A landscape with many valleys, sampled at points; each row gives a point and its height.
From any point a ball rolls to the lowest of the 2 points nearest to it. It stops when none of these is lower. Distance is the straight distance between rows; heights are no part of it.
q834: [ 16   5   7 -18   3 -27   8  -2 -18  -6  -1 -15 -11  14  24  -8  39  12
 -12   3  -3  -3  26   6  -1 -11  -1  14  -8]  h=344
q738: [ -5  24  -1 -15  16  -2   0  -4  19 -19  28  24   5  -7  -5  18 -21  -6
  -5  13  -9  -8 -18   0 -15 -24  13   2   5]  h=664
q541: [-24 -15 -15  -6 -14  -8  -7  16   4  12 -18 -17 -13 -11  -9 -20   7  -6
  -8 -13 -25 -16 -35  15  23   5   5  -7 -17]  h=561
q562: [ -6 -16 -20   2  -1  -6  -4 -17 -11   9  -5  16  -8  -7 -24  -7 -20  -2
  37   9   4   5   8  -1 -24  11   0   2  26]  h=415
q357: [ 11 -13  17  -2  -2   7  22 -17 -38  24  -8 -15   3  30   0 -15 -13  11
  -4  -7 -18   4 -27   6   6  -6 -16 -23 -12]  h=633
q346: [-33   4  47 -12  -3  14   1  -4   0  23  -6  -2  25 -14   6 -26 -11  31
 -23  -9  -6   1  -8 -13  11   4  -7  34  -9]  h=584
q475: [ -4 -12   3   4   7  12   2 -18 -10  10   3  16  13   8 -16  10 -34   2
  34  -3  13   2   3  -1 -10 -11 -25 -12  11]  h=320
q156: [-19 -13 -20   5 -15  -2  -1 -15  -1  15  -6  15  -1 -12   7   1 -18  -5
  23  16 -15  -4  11  -5 -20   7  -7   0  16]  h=480
q298: [-25  -6  11  -5   0  -8 -21  14  14  -8   6  -5   0   4  16 -14  -6   4
  -1 -23   9 -14   4 -12   8  12  -1  19  -8]  h=598
q214: [-11 -12  16  -8   3  -6 -16  13  -7 -16   3 -17 -12  15  21 -22   4  12
 -18 -23  -3 -13 -14  -4  12  11   5  13 -10]  h=601
q678: [ 14  -2  -3  35  -2  27   7  11   3   1  -2   5  18 -12  14  20   3   9
  -3  12  -1   7   8  22  21  10  -7 -26  -3]  h=184
q980: [  7   2 -18  -3  -1 -22  -2   4  -7  -3  -5 -15 -25   1  15 -18  22  -2
 -22  12 -26  -4 -18   3  -9   7  29   0  -9]  h=637
q250: [-10 -17  -2   2 -15  -7 -11  28  26 -13  20 -15 -11 -19  17 -10   1   3
   8 -14   8 -12   8  13   6  24  13 -26   5]  h=608
q667: [ 28   1 -30  12  -3   2   6  16  24   4  -6  -8  -2 -18  -1  13  15  -2
 -13   8   5   1   9  24   4  18   8 -17  -1]  h=690
q865: [ -8 -14  -8  -8  -8 -21 -18  16  13 -13  22  -8 -20  -1  17 -16  -9   2
   7 -14  -2 -12  -1   1 -18  19  16 -12  13]  h=603
q390: [ 18 -18   5  14  -3   9  -5   5  13  -2  -5  -1 -15  -3 -25   3  -9   8
  30  -6  21   5  20  21  -6  13   2 -15  28]  h=388
q260: [-30 -10  -1   9 -15  -8  -8  -9  -8   2  11  -1   3   4  26 -13   6   6
  11   0   6  -2  14 -17 -14  16   2  33  -2]  h=362
q760: [ 17   6 -29   0   4  -5  18  20  17   0   8  -6   2  -7 -35   9  -9 -25
   2  12  25   3 -24  16 -17  20  12 -14  -2]  h=447
q908: [ -3  -4  17  12  -8  24  -2  -6   1  21 -21   2  -1 -17   1   6 -11  10
   2 -11  11  14  21 -13  15  -8 -22 -20   8]  h=651
q138: [ 13  -8 -19   5  -3  -5   2  28  27  -1   9 -15 -13   1 -19  -5  -3 -15
   4   0  16   2 -16  18 -12  29  13 -21  15]  h=433
q850: [ 23 -13  32  18  -6   0  -1  12 -20   3 -20 -26   4   1   7 -10  21  21
 -13 -17  27  -2   8  10  26  10   0   2  -1]  h=403
q954: [-24   3   6  25  -3   4 -11  20   4  -9  12  -4   7   1   4  -1  12  13
 -18 -14  12  -3 -13  -6  43  14  10  15 -33]  h=195
q210: [ 28  13  -5 -15  23  -5  -6   1  -1 -14   4   1 -14  -4 -22   5  10  -5
  -1  -1  22  11  11   1   4 -21  12   3   8]  h=580
q332: [ 14  -2  -4  -4  -1  -8   3  -8  -8 -10  15  -3  -8   4   5   7  17  -1
  11   3  14  13  27  -3   2  -6  -4 -13  13]  h=515
q840: [ -5  12 -21   0  10  12 -16   6  12  -2  -8  11 -12  11 -14   3   4 -15
 -11  -2  -7   7 -11 -23  21  -7  -2   7  -9]  h=616
q314: [  4 -23  36  20 -22  21  -4   7 -10  10 -13 -25  -6   2   4  -9  -4  16
  11 -15  22  13   1  -6  13  13  -4 -16  18]  h=321
q986: [-13  25  26  -3   5   2   9  -4  -1 -10 -11  -1   6   3  13  12  36  20
 -14   7 -22  -5  13 -13  20 -15 -14  34 -11]  h=753
q453: [ 21  14  -1  -9  17  -7   3   7  -2  -7   6  10   1   9   8  16  -1  -1
 -13  21 -23  -8   4   6   1 -24  -9 -13  -4]  h=624
q643: [ -3 -13  -9  36  -6  34   3   4   1  19 -24  -2  12   3  -4   9 -11  -5
   1   3   1   9 -10   6  18  10  -9 -13   1]  h=374
q777: [ 10   3  -7 -16   9   1   8 -19  -7  11 -11  14   4  -7 -17  11 -10  -1
  20   4  -5  -1  27   9  -6 -31 -13  -2  13]  h=717
q38: [ 13 -10  -4  16   7  -1  -2   5  21   1 -13   1  18 -12 -26   5 -20 -20
  31   0  17   1  -1  39 -24  20  -4   2  -1]  h=588
q112: [ -3  18  -2 -16  17   2   4 -16  -2  -1   0  20  -6 -21 -17  16  -9   7
  27   3  -5   5  13   5  -4 -42   8   4  11]  h=703
q505: [ 26 -18  -6  15  -6   6  14  -6 -11  12 -13   2  20  -5  20  15   5   3
   7  10  -4  -1  22  32 -13   1 -16 -17   2]  h=725
q970: [  0   2  -8  10  -6   2   0  -3 -15 -13  10  -2  -9  -5   9  -8   9  11
 -20  13 -40 -11 -30   7  16   1  18  -7 -14]  h=555
q102: [ 16 -27   1  30 -14  24  11  -9 -18  22 -29 -18   7   2  -6  -5  -5   8
   1   2  -3   4 -18  17   8  10  -3 -13   8]  h=434
q971: [ -8  -5  -5  24   7   3 -11   7  14 -13  19  -3   6   7 -14   4   7  -5
   6  -6  41  14   7 -17   7  14   6  18  -2]  h=243
q414: [  3  -7  -6  -4  19   2   2 -16 -18   8   3  17  -6   7 -31   4 -20   0
  37  -3  10  13  -5   7 -18 -15   1  -3  18]  h=367
q578: [ 12  -1  -8   0   4   1   3  -2   4 -13  26  11   8 -18   3  14 -16   4
  17  18   5  -1  20  16 -19  -3   8 -20  12]  h=568
q410: [ 11  18 -31   2  11   0  -4   7  18  -7  -3   3 -11  -6 -28  13  10 -20
 -16  11  15  11  -3 -13  15  -1  10   3 -12]  h=605
q433: [ -2  -6  20 -32  -4   3  17 -14 -24  13  -3 -11  -7  31  12 -17 -12  16
  -5 -19 -32   7 -13  -4   2  -5 -15 -22  -7]  h=622
q149: [ -5  -1 -19   0   5  -2 -12  -7   3  -6   2  -1 -15  16 -20 -13   4 -21
  12  -8  20  12  -7 -21 -12  12   5  23  11]  h=310
q205: [-12 -14  -7  23  -6   5  -9  -7  -3  -6   0  -6  -5  22 -13  -3   4  -7
  22  -5  34  18   4 -25  -6  19  -2  23  13]  h=278
q29: [-10  11 -13 -11  19  -3   5  16  13   1  23   8   4  16 -12 -10   7  11
 -22   1  14  -3  13  -6  -2   3   8  44   2]  h=586
q820: [  8 -17  30  -5  -4  -5  -3   4 -27  -9  -4 -25 -13   9  14 -27   9  22
 -16 -21   0  -9  -7  -2  16   6   0  -5  -6]  h=607
q926: [  6  -1  30   4 -12   6   2 -21 -22  19 -26 -14  12 -15 -17 -37  11  15
 -26  -4   6  -2 -14 -10  19  11 -10  30 -14]  h=545
q283: [ 13 -16  16   3 -10   3  13  -2 -11  20  -1  -2  18   4  14  11 -16   9
  14  -1   2  -2  23  18  -3  -1 -27 -32   7]  h=709
q866: [  6 -16  -4  15 -10   7  11  -3 -25   4  16  -3   1  17  24   7   3   9
  12   4  -2  12   6  10  -4   4  -3 -31   8]  h=272
q857: [  8  -5 -10  12  -2   0  -7  -1   1  -4  -8  -9  -5  -8  12   2  19  -1
  -3   3  11   4  20  -5  10   8   6   1   4]  h=489
q259: [-13  14 -27 -15  -5 -14   0  -1  16 -13  22   6 -12   2 -11  -3  -2 -20
  -2   5  11   8 -24 -22 -19   9  25   6   1]  h=380
q960: [-16  14 -21 -16  -7 -11  12   7  14  -6  33  12   3 -12 -16   7 -25 -19
   0  10   8  -9 -36  -1 -25   5  27  -8  -2]  h=407
q705: [ -5 -15  13  31 -13  13  -3   3  -1  16 -28 -26   6  -5   0 -12  12   5
   1 -12  28   7  -3  -2  16  24   3  16   3]  h=458
q62: [ 35  -2   6 -14   3 -16   0   4 -15   5 -22 -17 -19  10  10  -2  31   7
 -13 -12   2  -6  24   7  11  -7  -6  -7   2]  h=366
q28: [ 11  16 -17 -10   5   1   7   1   5 -21  37  11   0  -4 -14  13 -28  -2
  -7   8  24   4 -25  -4 -18   4  25 -16   3]  h=436
q761: [-17  -5  -2  -1  -9  -3  -8  -5  -7  -3 -23 -16 -12  -4  -5 -29   8  -2
 -16 -14 -22 -11 -29  -5  21   9  10  18 -20]  h=543
q646: [ -2  27   6 -37  11 -11   3  -2  21 -24  26  19 -16   3  -8   9 -11  -5
 -18   4 -18 -14 -30  -8 -27  -8  23   3  12]  h=675
q409: [  2 -14  -7  13   0  20  -1  -5   6  22 -19   9   4 -12  -8   5 -14  -2
  16   1   6   3  22   2  -2   0 -16 -11  18]  h=626
q928: [  6   5 -13  -7   7 -23 -12  19   7  -7   2 -15 -11  10   2  -7  21  -9
 -20  -4   8   0  -3  -7   1  14  15  15 -12]  h=600
q755: [ -8  19  -8 -18  17  -2  -1 -10  -2  -4   7  21  -5 -20 -15  19 -22   1
  22   7  -2   8 -11   3 -21 -26  26  20  13]  h=691
q605: [ 18 -12  -1  25   0   7  20 -11 -38   7   2  -7  15  25  15   5   6   8
   0  12 -11   8 -13  20   7  -2  -6 -29 -14]  h=346
q781: [  6  -1  18 -15   1 -11  -4   9  -6 -16  13  -5 -17   8  31  -5   2  19
 -21   3 -42 -21 -16  12  -4 -10  11 -22   1]  h=585
q993: [-10  17   1 -33   7 -11   1 -10  13  -9  17  20  -9  15  -1  -4 -11 -10
  -3   6 -36 -14 -19  -7 -43 -12   6  10  20]  h=669
q798: [ 25  23 -19  -6  31   4  -5  12   8  -5   2  13  -8  -2 -31  14  -5 -12
 -13   9   6   2  -8   0   6 -16   8  -6  -2]  h=591
q180: [  3  13  -5   0  20  -9  -5  28   4  -9  21  -2   3  18   3   1  11  10
 -29   4  11  -3   5  -9   9  10   7  33 -20]  h=594
q786: [  3   6  -3  10   4   2   3  -7 -12 -10  15  16  22  20  23  25  -2  -1
 -10  25 -25   3 -20  -3  -1 -13  -9  -5 -22]  h=593
q999: [ -4  17  -5   0  25   5   2  -1  10  -6  15  22  17 -25 -19  25 -25  -5
  11   8   5   4 -10  16 -13 -29  20  -1  -6]  h=678
q543: [  1   5  -5  -8   5 -19   3 -23 -18 -10  17  21  19  -7  -7  16 -16 -15
  29  20  -3  -1  -7   6 -43 -14   4   8  -3]  h=625
q550: [-24   6   5  -5  -2  -3  -7  -3  17   4 -18  -5  -3  -2  10  -5  15  -6
  -7  -3 -10 -12  11 -15   8  -1  -2  39  -7]  h=570
q361: [ -4  17 -10   0   8  13  -6  -1  16 -14  22  22   1  -3  -1  23  -9   2
  -4  13  -6   2   0 -11  11 -23  -1 -12   2]  h=647
q797: [  6  12  29 -26  11   7  -7   9 -10   3 -32  -6  -3  12  -6  -3  16  13
 -18 -19 -12   5   7 -17  23  -9 -25  14 -15]  h=671
q712: [  6   7  11 -11  11  17  -4  -5   0  15 -34   2  -8   7 -14  -3   1  -3
 -11 -14   3  11  11 -22  20 -14 -28   3  -3]  h=663
q173: [-18   2 -23   3 -12   3  -3 -21  -7  -8  18  12  -9  16  14   2   7  -7
   4  12  -9  15  -7 -26 -16   0   5   5   8]  h=401
q438: [  3 -11   0  22  -8   3  -5  14  20   9 -23 -13   2 -16  -2  -1  22   4
  -4 -15  23  -3  23   8  16  16   0   8  -5]  h=472
q272: [ 15   2 -35  14 -16  -2  11  17   5   0   3 -15  -9 -10   6   4  17  -3
 -15  16  -1  11 -17  15   1  29  24 -18  -8]  h=670
q660: [-13  14  11 -37  -4  -4  15 -26  -5  -6   6   8  -8  20 -11   0   1   2
  21 -17 -14  10  19 -18  -1 -19 -17   0   7]  h=239
q722: [-15  19  22 -24  15   0  -5  -6  15 -17 -11   8  -4  -4  -9   0   5   7
   7 -12  -4  -9  21 -12   1 -26 -12  34   1]  h=741
q895: [ 11   5  -2 -29   6  -2   6 -10  -8  12 -18   6  -9  12 -11  -7  -5  -7
   4  -7 -17  -4  17  -1  -5 -23 -22  -4  12]  h=729
q515: [-11  19   7 -27   9 -21   3  -3   8 -25  11   2  -8  21   8  -7  25   1
  -8   5 -14  -3   3 -15 -29  -5   2  33   7]  h=299
q289: [  9   6 -25  -7   7 -21   1   7   5  18 -16   6   5   8  -1  -2  -1 -31
 -17  18 -28 -15 -13  12 -28  -1   5   9  -3]  h=510
q487: [ 25   9  -2  -4  11 -14   0   2   5 -21   0   2  22 -24 -11  15 -11 -34
   5  10  18  -7 -17  19 -29   7  11  -5 -16]  h=566
q379: [-13 -18  29   5 -28  12  -6  -9 -17  20 -12 -17   1 -19  15 -12 -11  17
  11 -15   9  11   2 -16   7  11  -7  -9  10]  h=287
q917: [-23   2 -13  -3  18   3 -15  17  33   5   5  20   7  -2 -22   3 -32 -16
  -6 -13  -4 -10 -21   2   9 -13  -8 -14 -15]  h=386
q175: [  8 -12   9   7 -13   4   4 -27 -31   2 -24 -13  -9 -12  -4 -35  16   7
 -15  -5  -8  -5 -11  -3  13   6   2   9  -9]  h=518
q267: [ 27 -13  25   4   1  -3  -4   9  -6   9 -21 -21 -10  15  -2  -2  17  10
  -2 -18  27   1  25   1  15  -2 -13  -6   9]  h=384
q778: [ -8   7  17  19 -15   3   4 -16 -16 -13  -4  -4   5 -22  17  -4  31  12
 -15  10 -14  -9   2  -2  27  -6  12  21 -10]  h=490
q529: [-26  10 -25  -6   0   3 -10  14  32  -8  26  16  -1  -6 -26  11 -15 -17
  -1  -7   8   2 -24 -11   6  -3   5 -15 -12]  h=408
q16: [ 13  -1 -14 -13   6 -23  -7  24   1   2  -4  -7 -17   9  11  -9  -2  -9
 -25   2 -34 -21 -20  16  -9   6  20 -10  -5]  h=623
q804: [  5  -3  -4   7   1  -6  -2 -13   1 -13  11  19  28 -12   9  20 -14 -13
  23  20   1   1  13   9 -29  -5  -9  -2  -7]  h=597
q215: [  3  -3   2   2  12  -2 -11   0   0 -22  35  20  23  -2   0  16 -34  -2
  18   5  18  -1 -15  12 -28  -1   6 -13  -2]  h=491
q734: [-19  -8  15  29 -10  13 -10  16   4  -3   6  -5   9  -7  22  -1   4  10
  -3 -18  23   1   5  -7  28  15   4   9 -11]  h=216
q754: [  9 -11 -26  24  -8  15  14 -18 -28  13 -12  -1   0   7  12   2  21  -2
   0  15  -7  20  -2   1   0   2   5 -10   9]  h=497
q9: [ 18 -20  35  30 -21   9   6  -8 -16  11 -26 -27   9 -16  -9 -25  15  19
  -9  -9  31  -5 -10  10  21  22   6   8   5]  h=432
q701: [ 16  -6 -23  -5  12  -8  -1  -8  -2  21 -17  11   3   9  -6  -7 -10 -19
   6  11  -9  -6   1  11 -31  -7  -5   7  12]  h=487
q632: [ -3  -4 -13  27   7  16  -2  25  23  -1   3   8  20  -8  -2  19 -11  -5
  -5   4   3  -1  -3  22  15  13  -9 -27 -16]  h=262
q987: [ -8  -1 -11  19 -15  -4  -1  -5  -4 -10   3 -14  -4 -22  11  -2  28   8
 -12  10 -15  -5  -9   5  19   9  25  -1 -10]  h=525
q816: [ 19 -12 -22  -4   2 -12  -9   5   1  10 -19 -15 -23  13  -4 -13   9 -13
  -9  -4  -6  -6  -3   5 -16   8   8  -3  17]  h=439
q740: [ 10 -12  18  24  -7  11  -8  11  15 -15   2  -9  -8   2 -10   1   9   7
  22 -10  39   7  27  -1   6  20   4  -6  21]  h=370
q237: [-30   0   3  -4 -15   6  -9 -15  14   6 -11   9  -7 -19  11   2 -13   0
  13   2 -22  -8  18 -17   1  -9  -8   4   9]  h=533
q620: [ 22  -5 -21  29   5   9   9  -6 -20   5   0   0  19  14  15  18   9  -6
  -5  27  -2  18 -10  11  -8   5  -3 -14  -9]  h=418
q236: [-17 -19   5  10 -21   3  -9  -9 -15   4   0  -8  -7  -5  22 -11   2   8
  14 -10   8   4  13 -13  -1  16  -2   5   8]  h=329
q842: [ 30   1 -15   2   0  -5  23  -8 -17  14  -1   4  12   8  10  19  14   1
   4  17  -8   8  21  17  -4 -14 -11 -21   1]  h=749
q445: [ -8   9  -3  20 -19   5   8 -21 -20  -7   1   1   6 -13  26   9  38   8
  -2  15  -2  17  11 -12  22  -9  11   7  -2]  h=435
q757: [ 26   7   6  -6  28  -7 -14   5  -3  -9 -10  14  18   7 -14   6 -19 -33
  -1   6  -1  -7 -12  10 -10 -19 -18   3 -11]  h=643
q939: [-11  20  12 -40   4 -15   4 -22   2 -22   7  11  -9  18  -6  -5  15   2
  17  -8 -19   0   7 -18 -23 -17  -4  19  13]  h=275
q683: [ 15   1  -4  16  -2  20   4  11   6 -20  22   6  -1  -9  11  17   3   7
   2  10  14  10  18   5  13   1   3 -32   4]  h=273
q849: [-15  -5  13  36 -11  13   2  -1 -18  -6   3  -7  20 -20  14 -12  21  16
  -4  -5  24   2   2   2  30  15  13  18 -10]  h=251
q688: [ -5   7  19 -33   0  -3  -5  -3   5  -2 -19  -3 -10   7   7 -10   5   2
   3 -11 -19  -7  17 -15  -2 -14 -20  13   7]  h=736
q382: [-33 -15  -3  11 -24 -12 -11  20  17  -8  17 -16   1 -18  15  -6  16   2
   9 -14  16  -4  -1   8  15  26  11  -4 -12]  h=611
q658: [-13   5  12 -12  -4  14   2 -23  -7   4   9  23  -2   7 -16   9 -28  12
  33 -13   5  10  20 -19   8 -16 -23 -15   6]  h=250
q806: [ -9  10 -30   5   6  12  -6   4  14  14 -18  10   6   2  -9   9  -6 -18
  -9  11 -25  -1  -9  -4  14  -7  -6   5  -9]  h=630
q21: [  5  12 -31  -5 -14 -18   6  14   9  -9   8 -15 -15  -8  11   3  14 -13
 -23  17  -5  -1 -14  -6  -8  15  27 -12  -9]  h=653
q42: [  5  -8 -17   8   8   6   2  -7  -8  -2  21  14  11  23  -2   9 -13 -11
   6  14   4  12 -15  -6 -23   1  -3  -8   4]  h=267
q169: [-13   4   3   7  -4  10  -2  -5  -3 -15  17  12   6  10  22  13  -7  12
 -14  11 -36 -11 -27  -1   9 -12   2  -8  -9]  h=579
q454: [ -1   7  22 -24 -12  -4  15 -13 -10  14  -4  -9  -6   5  17   2  10  11
   7 -14  -9   1  32  -8  19 -12 -17 -16   0]  h=688
q709: [ 33   6   1  -5  26  -6  -9  16   0   2 -11  10  12   9  -4  11  -9  -9
 -10   5 -10 -13   7  19  -1 -17 -23 -13 -10]  h=635
q859: [  1  -2 -23  -6  -2 -15  12  13  14   8  16   3   5 -24 -29   2 -20 -14
  21   5  15   1 -17  27 -33  22  17  -9   7]  h=419
q655: [  5  -3  10 -10  10  22  -9   6 -11  16 -25  -2  -8  16  -5  -1 -15   7
 -15 -14 -14   3 -10 -10  19  -7 -28 -11  -7]  h=654
q208: [ 31  13  -6 -28  10 -25   6  -5  -7 -13   8  -4 -22   1  -2  -6  19  -3
 -10   6  11   3  18   0 -17 -14  13   0  10]  h=567
q783: [ -6   8  -4 -20   5   4   9 -20 -11  -4  26  25   2  19 -13  12 -15   0
  23  -5  -2  13   6 -10  -1 -26  -9 -12   5]  h=169
q737: [ -7   7  -4 -21   2 -16  10 -22  -7  -2  15  27   2  12   0   3 -12  -8
  20  17 -27  -5  -5  -1 -44 -16  -2   9  15]  h=652
q58: [-14   2  -3  26  12  -3  -5  29  21  -2  20  -2   8   9  -8   7   8   6
 -16  -5  36   2   4  -7  26  19   7  15 -23]  h=218
q212: [-13   7 -15  10  15  14  -4  -8  14   3  -4  24  21  -2 -13  16 -20 -19
   3  13 -11  -3   0  -3  -3 -20 -15   6  -9]  h=648
q684: [ -4   8   4  -8   0 -21   5  -5  -3  -9   6 -11  -9   8  28  -8  30   5
 -11  10 -12  -3   9 -10 -15  -2  13  25  -5]  h=322
q790: [ -4  10  25   1  13   8   7  -3  -5   5  -3   9   9  14  -9   5   8   8
   3 -17  33  11  35 -17  22 -18 -23  14  -7]  h=771
q209: [-12   3  30   6   9  10  -8  -5   4   8 -11   6   2  -3 -21  -5 -13  11
  13 -23  33   9  31 -23   7 -10 -28  14   0]  h=777
q369: [ -4 -11  -5   8   6   8 -16   4  17   7 -17  -5 -14  12 -20  -9 -10 -12
  12 -16  16   5  -1 -15   3   7  -5   2  16]  h=333
q514: [-17  -5  43   6 -27   5   4 -16 -24  24   2 -10  14  -7  21  -4  -6  23
  20 -17  29  19   8 -25  12  13 -17  -6   3]  h=240
q946: [-31   4  -3 -15   1 -20  -6  -2  19   0  -3   4   0  -2  -4 -14   4  -3
   6  -2  -4 -14  16 -11 -14   6   0  54   1]  h=576
q731: [-24 -25  17   9  -7  -9 -11  19   4  14   0 -21   2  -2  16 -23  -9  13
  -1 -24  19 -16   5   0   8  24   3  21  -2]  h=595
q54: [-14  -2 -27   1  -7  -3  -9  -2  11  -4  14   4 -10  -3   3  -1  -3 -15
   6   4  -3   0  -2 -12 -13   8  15  -1   9]  h=349
q989: [ 11 -20 -16  11  -9  -2  -4   6  10   4  -3 -12 -12  -4  -6 -11  -3  -5
  17  -4   9   3   9  13 -15  27   5 -10  28]  h=411
q848: [  5  -9   2 -14  -6 -18  -8   8  -4 -14  25  -3 -17  10  33  -8  -3  12
  -7   4 -14  -8  -1   6 -19   0   9 -27  12]  h=596
q587: [ 24  -8 -18  -9   9 -10   4  -2 -17  22 -26  -1 -13  22   7 -10   8  -8
 -12   3 -21  -5  -1  11 -17 -10  -4  -7   9]  h=463
q87: [ 20  15 -16 -16   9 -20  16   7   2  -1   8   6  12 -13 -14   6 -16 -31
 -14  23   5 -14 -18  12 -40  10  20  -4  -9]  h=552
q545: [-34 -12  35   1  -7   6  -7  10   3  19  -4 -15  11 -18  12 -26 -16  23
 -11 -21  12 -11  -1  -3  16  14   0  28 -14]  h=590
q191: [  3  13  -2 -11  14   3   6  -3 -10 -14  37  20   8 -10  -6  27 -33  15
  11   6  23   7 -21   7 -24 -11  29 -11   7]  h=466
q637: [ 16  19  -4 -27   6 -29   7  -1  10 -16  11  -4 -21 -13   6  -2   9  -7
  -7  16 -17 -12   9   1 -24 -14  16   4  18]  h=553
q831: [  4  -1  24 -17 -10  -4  19 -14  -7  19   7  -1   5   4  11   8 -22   8
  16  -9 -11  -4  33   3  14 -11 -20 -36   4]  h=697
q241: [  7 -27  -7  19 -18  13   5 -21 -13  16 -29 -24 -10 -12 -15 -31   5   2
 -11  -4 -10  -5 -24   7   9  19   7  -7   1]  h=483
q659: [ -8  16   0  -2   2  20  -7  -4   1  -9  -1  13  -4  10  11  14   5   4
 -10   1 -18   7  -3 -21  26 -15  -9   0  -8]  h=629
q170: [  6   0 -11 -21   9 -17 -12  28  15  -8  14  -1 -15  10  -3  -9 -11 -15
 -18  -4  -4 -12 -22   7  -6  11  12 -18   4]  h=612
q23: [  0 -12  35  32 -13  14   1   6  -6   7  -9 -16   6  13   1  -1   8  11
  17  -8  44  14  20 -12  12  14  -8  -1  14]  h=347
q858: [-28  14  40  -7  -1  21   3  -1   2  16 -25   1  20 -19   7  -7   2  17
 -18  -5  -7   5   3 -21  22  -9 -14  32 -20]  h=577
q11: [-10  -8  -8  13  12  18 -11  18  28  12 -12   3  -3   7 -23   2 -28 -11
  -1 -15   7  -2  -8  -3  16  -1 -11 -15   6]  h=359
q862: [  6  -3  20  -2 -21  10  12 -16 -17  27 -22  -9   6 -10  13   3  10  11
   8 -13   5  14  22  -8  21  -9 -14 -16   6]  h=673
q896: [ -1  -7  22 -25  -2   1  -2  -3 -30  -6 -10 -17 -18  19  11 -27   5  18
 -14 -17 -27  -5 -21  -1   6  -5  -6 -11  -5]  h=614
q27: [-15  12  24   5 -10  12   7 -22 -16  10 -24  -7  16 -19  -1 -20  17   8
 -19   2 -12  -3 -12 -17  22  -1  -6  43 -16]  h=563
q459: [ 19  20 -17 -21   6 -26  13   7  12  -2   3   4  -5  -8  -6   3  -3 -21
 -23  26 -19 -17 -10   7 -32  -6  19   4   6]  h=534
q339: [-24  11  -5  -1  -4  -7  -9  -1   7  -3 -23  -9 -10  -6  -3  -4  23  -7
 -12   0 -35 -13 -18 -10  23   1   6  28 -20]  h=557
q547: [ -2  16 -10 -29  11 -23 -17  24  20 -11  10  -4 -21  10 -15 -12   4 -21
 -20 -14   2  -9 -19  -6   1  11  10   9 -11]  h=606
q227: [ 16  18   6  -3   9 -12  13  -5  -1 -20  25  15  18   7  16  29  -6  -4
 -10  33 -15  -5  -8   1 -17 -21  -8  -8 -15]  h=609
q650: [ 37 -13 -13  17   0  14  11   8  15   7 -12  -1   7  -8   1  15   5  -1
   5   8  10  -1  18  39  -7  14  -7 -13  12]  h=706
q802: [-14 -14 -11  36  -9  24   8  21  22  16 -18  -4  14  -4 -11   8  -5  -9
   8  -3   1   5 -19  30  14  20 -10 -14 -17]  h=317
q795: [ -7   3 -30  -8  -3 -13   2   9  24   8   8   5   4 -17 -15   3 -13 -24
   3   6  -2  -7  -6  13 -12   5   8  -6   5]  h=387
q537: [ -1  -9 -17  12  -2   5  -3   2  25  16 -15   9  11 -25 -19   4 -18 -12
  21   0   3  -6  17  28 -10   9  -9  -9   7]  h=604
q422: [ -1 -11  -6  -1  -1   6  -7  -1 -11  -5  25   9  -8  24  11   3  -9   5
   6   0   1   6  -4  -8  -4  -3  -6 -19   9]  h=205
q556: [-13  -1  20  -6 -12  10   1  -8   3   9  -4   0  -2 -12  28   4  -8  10
  -2   3 -35 -12   8  -1   9 -23 -12  -8   7]  h=558
q743: [ -8  -3 -17   5 -10   8  10 -22 -23   5  -1   6  -1   9  20   3  11  -1
  -2  17 -28   9  -2  -9  -5 -12   3  -6   3]  h=465
q31: [ -1  13  16   6   3   3   3   1  -9   2  -7   2   8   2  10   5  24  10
 -11   0  11   5  27 -11  26 -11 -15  20 -15]  h=763
q708: [-17 -17   1  23 -24   2  -3  25  26  -4   7 -19  -6  -1  -4  -6  14  -2
  19 -13  32   3   5   8  11  39   4  -5   1]  h=615
q336: [ 22  -3   3   5  16  -9  -3   1  -4 -12  -8  -1  18 -17 -22  12 -18 -27
  34   2  24   6 -23  28 -36  15  12   3  -3]  h=578
q951: [-10  23  32 -24  13  -1  11   3  10  -9  -1   9  12  16   0   7  21  15
  -8  -6  -6  -5  30 -11  10 -20 -25  31  -8]  h=745
q206: [ 18  -3  -5  -1   5  -4   0  -1  -5 -21  28   0  -8  -7 -14   7  -3   9
  22   0  26  16  14   5  -9   3  10 -18  21]  h=540
q157: [  2  -9   3  31 -24  19  10 -16 -28 -10   0  -5   9 -19  16  -8  29  12
  -2   7   7  13  -2   2  29   8  14 -10   0]  h=340
q727: [  1   6  18 -12   0  -7 -10   7   7 -11  -7  -5 -15  -8  23  -1   7  13
 -17   0 -32 -21   7   6  16 -14   1  -8   4]  h=573
q204: [-23  19  -3 -18  11 -16  -6   3  20 -15  19   8   2   6 -14  -5   3  -4
  -6  -4   9  -4  -2 -14 -14   2  10  49  -7]  h=581
q892: [  6 -12  22 -11   4  15   2  -6 -23  17 -13  -3  14  20  10  -1 -22   9
  -7  -5 -24   1 -21   4  11 -14 -31 -11 -22]  h=644

Where does a ball stop that starts at each point below?
q453 | q954
q896 | q678
q272 | q761
q737 | q783
q250 | q783

For each start below, name every point that the ball comes to, in order.
q650 | q667, q272, q21, q980, q16, q170, q547, q928, q180, q29, q204, q946, q550, q339, q761
q993 | q737, q543, q804, q578, q206, q332, q857, q438, q705, q9, q850, q267, q62, q834, q684, q515, q939, q660, q783
q709 | q453, q227, q786, q169, q970, q987, q778, q445, q157, q849, q734, q954
q382 | q250, q865, q848, q781, q727, q556, q237, q156, q562, q414, q475, q658, q783
